Points, in no order, along strands that fork and pass close to each other.
In the rows, 128 means zero.
Two points are linked if the straight distance between their rows is under 136. Some points are linked to none.
tinok: [138 103  92 110 116 109 161 136 213 149 128 181 133 153 140 128 134 117
 125 137 174 115 156 132 119 124 161 209 178 211 102 107 165]
fulik: [105 136 100 123 116 123 126 128 173 163 150 153 160  99  95 114 138 134
 165 107 155 148  78 105 126 143 156  89 103 169 129  99 122]
roga: [ 96 127 136  96 118 189 113 119 121 162 118 117  53 119  72 134 103 112
 125 145 187 112 133 113 105 179 127  92 127 106 196 121  92]
minan: [ 64 166  73 121 119  88 152 158 150 166 186 173 146 121 123  81 102 152
 152 147 120 104 123 107 150 129 181 104 104 133  82 152 181]
dafuz: [ 58 174  68  92 118  94 161 132 149 166 148 181 105 133  82  95  95 165
 140 173 153 103 141  98 139 162 177  90 130 123 107 160 162]
Zosuz: [130 124 135 156 141  85 170 146  90 123 134 131 126  93 150 121 137 129
 154 130 101 133  85 121 118 120 129  99 110  99 102 141 139]
zanek: [100 135 182 159 109 108 139 165  57  88 107  90  73 146 149 142 117 153
  84 107  72 154 107 149  92 130  95 108  92  57 122 144 138]
sote: [160 127 137 189 105 115 122  48 157 154 114 130 122  71 123 170 135 129
 127 138 165 145  95 143 184 141 147 137 137 109 111 157  75]
Zavu: [169 147 116 180 158  69 170 108 141 167 154 143 134  53 145 137 138 146
 144 177  82 156  83 103 143  87 130  99 112 138  48 155 111]
Ramun: [107 125 136  92 126 132 116 183 112 127  94  80  91 158 130 147 139 120
 108 139  85 132  99  93 103 132 101 113  61 159 178  76  72]
dar: [121 132 162 152 106 167 103 110  98  91 101  98 144 113 137 130 115 137
  90 101  72 143  74 145 156 103 133 116 124  87 116 132 128]
raso: [119 111 123 128 148 110 174 154 167 125 102 168 176 171 151 165 140 117
 106 155 105 124 105 117 122 108 152 129 128 170 100 103 109]
vone: [105 105 119  79 156 177 163 145 153 156 160 111 133 136  99 123  85 106
 155 118 208 102 136 134 121 144 138 113 135 141 179 121  92]
zot: [ 95 120 161 116 121 156 150 146  46 123 120  78  56 118 154 122  91 141
 112 129  90 137 114 150 119 155 112  92  79  60 141 149 141]
puna: [165 129 179 185 103  92  76 161  64  73 103 108 151 108 108 166 167 133
  90  88  76 152 124 130  92 114  91 114 105  99 155 119 133]
rugu: [ 87 156 146 140  97 112 105 136 114 147 106 128  99 122 126 123 152 134
 117 145  70 165  61  83 109 120 147  97  61 144 109  97 132]
zavi: [112 143 145 133 112  74 140 192  90  78  85 162 115 171 160 140 149 111
  83 147  60 109 153 107  93 111 118 127 107 148 116 103 165]
gup: [ 97 131 124 102 127 175 139 131  89 144 131 101  84 102 116 100 104 138
 145 117 105 142 103 140 130 153 114  86  95  97 155 128 156]
sedo: [102 140 136  60 106 125  93 168 112 121  82  98  85 182 125 145 142 110
 114 122 116 114 144  91 104 145 113 150  89 140 192  77 104]
zun: [112 132 125 131  93 184 104  52 163 161  94 147  92  78  62 145 122 147
 110 149 165 144 114 120 162 186 157  95 140 123 138 123  90]
ruziv: [ 96 131 134  72 113 170 115 198 101 119 112  96 118 161 120 135 124  89
 130 117 156  97 170 112  86 141 115 139  97 163 227  81 110]
fovuk: [138 109 146 131 124 115 127 181  54  88 145  97 157 131 146 129 137 121
 151  85 119 138 151 148  88 144  80 137 119  83 152 141 165]
Kez: [107 124 142 114 127 178 121 138 110 111 115  87 155 160 138 135 114 123
 109 116  91 120 102 140 139 116 130 115 114 142 136 113 111]
posi: [183 126 157 193 108 114  72 134  83  89 135 111 173  83 109 162 173 107
 112  95  97 140  98 117  97 117  90 105 119 110 154 107 120]
gevis: [113 153 117 112 122 138 120  94 129 113 119 136 147 139 141 106 102 173
  93 124  80 113 138 168 189  67 172 166 179 110  67 180 175]
Vok: [178 108 142 158 169 128 170  75 136 175 147  95 120  79 186 167 111 126
 125 184 151 144 114 145 149 163 117 124 119  94 121 155  80]
tef: [100 151  96 108 115 168 107  64 159 150  93 160  99 125  45 121 126 163
 115 145 166 150 130 115 140 174 156  76 153 136 134 122 113]
Zet: [142  97 128  94 163 183 147 136 155 143 158  95 179 169 141 112 114 132
 120 109  92 154 100 158 151 101 146 128 129 163 112 110 105]
Bufi: [194 116 145 158 178  84 112 143 141 115 177 148 171 120 130 116 175 114
 177 136 120 120 206 105 121 105  52 157 144 139 136 112 114]
nom: [186 116 168 176 180 109 114 131  91  96 191  94 168 103 141 127 146 150
 138 117 102 153 160 134 108 114  33 139 131  65 111 155 120]
Zok: [111 141 167 160 106 102 127 134  96 120  78 132  70 121 138 164 157 121
  95 165  61 150  69  93 120 125 140  95  83 117 119 104 114]
gupi: [138 126 119  93  95 208  93 119 132  95  98 141 139 153 145 105 131 129
  86 102  92 105 151 164 144 112 141 192 172 166 127 103 184]
Sok: [112 105  94 102 130 107 162 103 203 157 123 139 120 143  95 138 122 125
 162 113 240 108 150 137 148 139 142 144 167 145 118 159 103]
tar: [124 129 135 111 143 133 150 189 118 125  82 103 129 159 146 165 132 107
  91 168  85 130 101 107  91 130  86  88  92 141 160  80  80]
Bir: [165 114 135 133 117  51 149 164 112  94 119 178 126 158 165 147 138  94
 120 149 152  70 183 141 107 146 127 176 161 117 131 121 169]
kuz: [ 78 154 112 134 103 100 135 140 151 170 132 170  97 121 102 122 138 122
 165 158 148 129  93  63 109 165 162  99  83 142 137 104 137]
fir: [106 144  71  91 124 113 145  88 190 168 118 162 123 150  96 117 124 150
 137 121 198 109 168 150 160 133 159 141 186 145  87 177 126]
Rofas: [114 141 112 103  93 153  63 110 138 115 116 169 156 116  94  93 158 113
 139  65 148 112 177 139 118 136 150 154 165 177 157 102 180]
Mola: [154 124 108 122 142 120 145 109 149 163 170 122 158  94 117 107 126 128
 170 108 149 152  87 141 151 115 137 109 120 144 125 130 111]
gifa: [ 85 132 111 118 128 100 161 160 146 138 116 162 143 162 141 131 129 121
 127 154  94 120  99 111 135 108 169 115 113 160 103 106 137]
mut: [ 97 155 163 134 116 183 100 108  76 107  98  86 107  98 113 108 116 167
 111  98  54 168  74 142 153 102 132  97 106  93 102 145 157]
Nog: [144 122 129 124 134  86 154 186  98  84 109 158 144 147 182 155 143 104
  98 146  96  93 175 141  96 125 123 163 136 131 122 109 181]
fode: [101 116 123  68 137 183 146 178 135 135 126 108 131 160 109 125  96  79
 140 104 190  95 164 122  96 135 121 126 129 149 203  92 101]
Mepet: [168 104 153 166 178 162 158 106  94 144 186  86 120  88 178 174 114 112
 102 168 173 129 123 128 118 160  85 115 116  72 162 140  96]
popa: [124 132 177 142  85  84  85 160  62  75 100 111  95 159 123 148 151 133
  95  94  79 139 123 115  91 127 111 130  89  87 145 117 141]
dur: [135 116 109 106 146 173 158 103 117 155 153 101 122  80 130 106 106 128
 168 119 133 145  89 142 150 150 136 102 112 120 142 139 117]
nur: [128  89 114 109 156 120 154 127 184 146 143 111 128 149 121 124 111  93
 168 121 244 110 158 133 119 133 123 143 154 140 149 140  93]
Zap: [133 152 132 150  96 157 126  38 148 167 109 136 101  55 120 159 112 136
 120 147 160 150 118 149 185 170 152 106 138 107 132 154  92]
somod: [169  84 109 124 148  99 139 132 205 132 117 157 152 156 152 138 145 100
 140 143 174 120 170 137 120 120 138 187 158 196 117 108 127]
Nilo: [141 132  84 129  86 116 121 137 198 143 149 200 150 112 139 111 143 107
 128 108 147 112 144 118 119 116 180 201 169 214 107 101 185]
Seg: [125 151 117 119 132 128 135  86 121 113 127 105 131 127 144 101  88 170
 150 109 109 124 118 158 185 104 148 144 158  69  87 192 150]
gek: [ 66 160  97 133 111 104 148 151 135 147 148 175 143 125 128 116 114 148
 137 143  93 117  88 106 153 105 172 103 103 146  71 137 157]
Kuviz: [199 125 121 201 118  93  97  53 177 140 125 114 152 106 118 146 156 131
 146 133 165 154 101 131 166 100 130 148 150 150  92 148  49]
kore: [155  90 135 119 179 148 127 148  90 102 187  68 147 149 188  79 102 156
 151 106 119 137 154 165 110 103  89 172 149 112 115 165 171]
Difi: [127 155  99 113 107 119  98  52 178 129 109 161 135 140 101 118 133 145
 109 100 186 101 178 162 170 124 150 156 200 144 108 184 117]
sabim: [104 134 167 158 128  80 156 168  97  78  83 161 117 162 156 158 143 117
  78 169  68 123 114 104 112 106 126  97 107 109 100 111 122]
Kibam: [ 93 161 112 122 103 156  65  85 139 127 101 154 118 146  47 109 137 153
 122 112 135 130 126 105 128 148 153  97 126 147 142  96 134]
sofib: [159 134 122 152 103 110  89  62 152 118 123 136 137 163 154 130 128 142
 118 108 160 109 161 156 189 111 141 193 176 115 103 174 125]
zeras: [143 125 110 118 153 128 152  99 104 133 175  89 116 106 155  85  92 144
 184 120 141 127 117 157 161 142 116 133 131  78 126 190 139]
bos: [158 101 162 142 160 123 121 170  64  90 171  81 164 135 169 128 117 143
 137  99  98 166 158 167  80 104  68 151 140  91 101 154 163]
bukod: [172  97 126 109 191 167 142 142 139 122 180  73 159 168 178  76 113 140
 143 126  91 146 150 165 131  77 120 164 127 157 112 128 138]
vesag: [ 77 169 160 133  95 138  76 127 106 123 105 109  97 115 102 100 146 155
 108 112  50 173  71  86 131  90 149  95  68 127  97 117 148]
lov: [ 65 154  97 114 101 108 143 119 163 177 113 191  69 132  81 133 124 150
 147 179 166 116 115  80 127 164 175 100 121 114 115 135 142]
Diped: [126 138 102 127  86 119  83 128 165 120 125 179 164 118 112 110 163  87
 134  88 145 114 148 120 115 119 152 161 150 200 131  90 174]
kozel: [115 156 125 112  95 163  37  89 120 103 100 145 133 126  59  92 156 133
 117  76 152 119 156 119 126 137 142 120 156 163 162 111 145]
Gogi: [ 97 110 118  81 136 198 135 116 160 166 124 128  81 115  51 134  77 107
 137 132 216 116 141 125 113 170 134  78 147 131 187 133  93]
puzof: [209 115 123 142 168 111 113 142 140 107 169 115 183 117 134 111 168 100
 163 118 122 142 168 124 102  96  80 161 147 180 134 111 122]
mogi: [143 116 155 154 140 167 141 128  68 115 168  75 125 104 152 147 112 114
 116 120 147 124 103 135 114 159  88 114 104  72 180 132 115]
sev: [189 109 151 185 184  79 124 149 133 100 176 137 145 131 132 112 163 144
 165 139 100 134 204 115 125 103  45 159 137  87 119 148 130]
gok: [132 109 142 131 128 133 126 132  74 105 157 101 124 129 137 128 106 104
 140 113 173 103 135 138 111 158 101 128 130  66 182 146 134]
Nidor: [181 104 128 150 154  80 132 134 143 122 134 142 140 159 179 129 135 115
 142 142 175 104 188 148 122 123 113 181 161 138 132 131 121]
zorug: [127  97 137 119 165 135 185 180 150 121  85 131 148 180 136 189 128 106
 100 185 124 113 119 117 101 136 110 117 127 128 129  88  81]
datik: [174 120 128 165 166  99 190  96 142 181 129 124 115  64 165 155 127 130
 145 196 105 155 104 127 150 116 126 102 118 113  71 146  83]
votim: [126 135 112  96 118 169 102 116 140 118 105 151 157 153 142 112 123 139
 104 102  82 116 141 165 165 102 160 164 167 149 103 134 171]

Follow the links from the first point to the second, and from the first to the third. Name the last point that the two ways share.
puzof, sabim, gok => bos
gupi, puna, gifa => dur
zorug, gevis, puna => dur
sedo, Sok, roga => vone

A fork is a point with three links, a tip a point with one. Leave the first point through the second and follow the links. Name the first fork or tip that comes.
gek, gifa => vone
Nidor, Bir => bos
gupi, votim => dur
Rofas, kozel => Kuviz
fovuk, gok => Zavu
gup, zot => posi

Name the points in between on the shortest way along the links from the first point to the second, in order.
gupi, raso => votim gevis Seg zeras dur Mola fulik kuz lov dafuz minan gek gifa
fovuk, vesag => bos kore bukod Zet Kez dar mut
somod, Zet => Nidor Bir Nog zavi sabim Zok rugu vesag mut dar Kez
fulik, nur => kuz lov dafuz minan gek gifa raso zorug tar Ramun sedo ruziv fode vone
nom, Zavu => bos fovuk gok mogi Mepet Vok datik
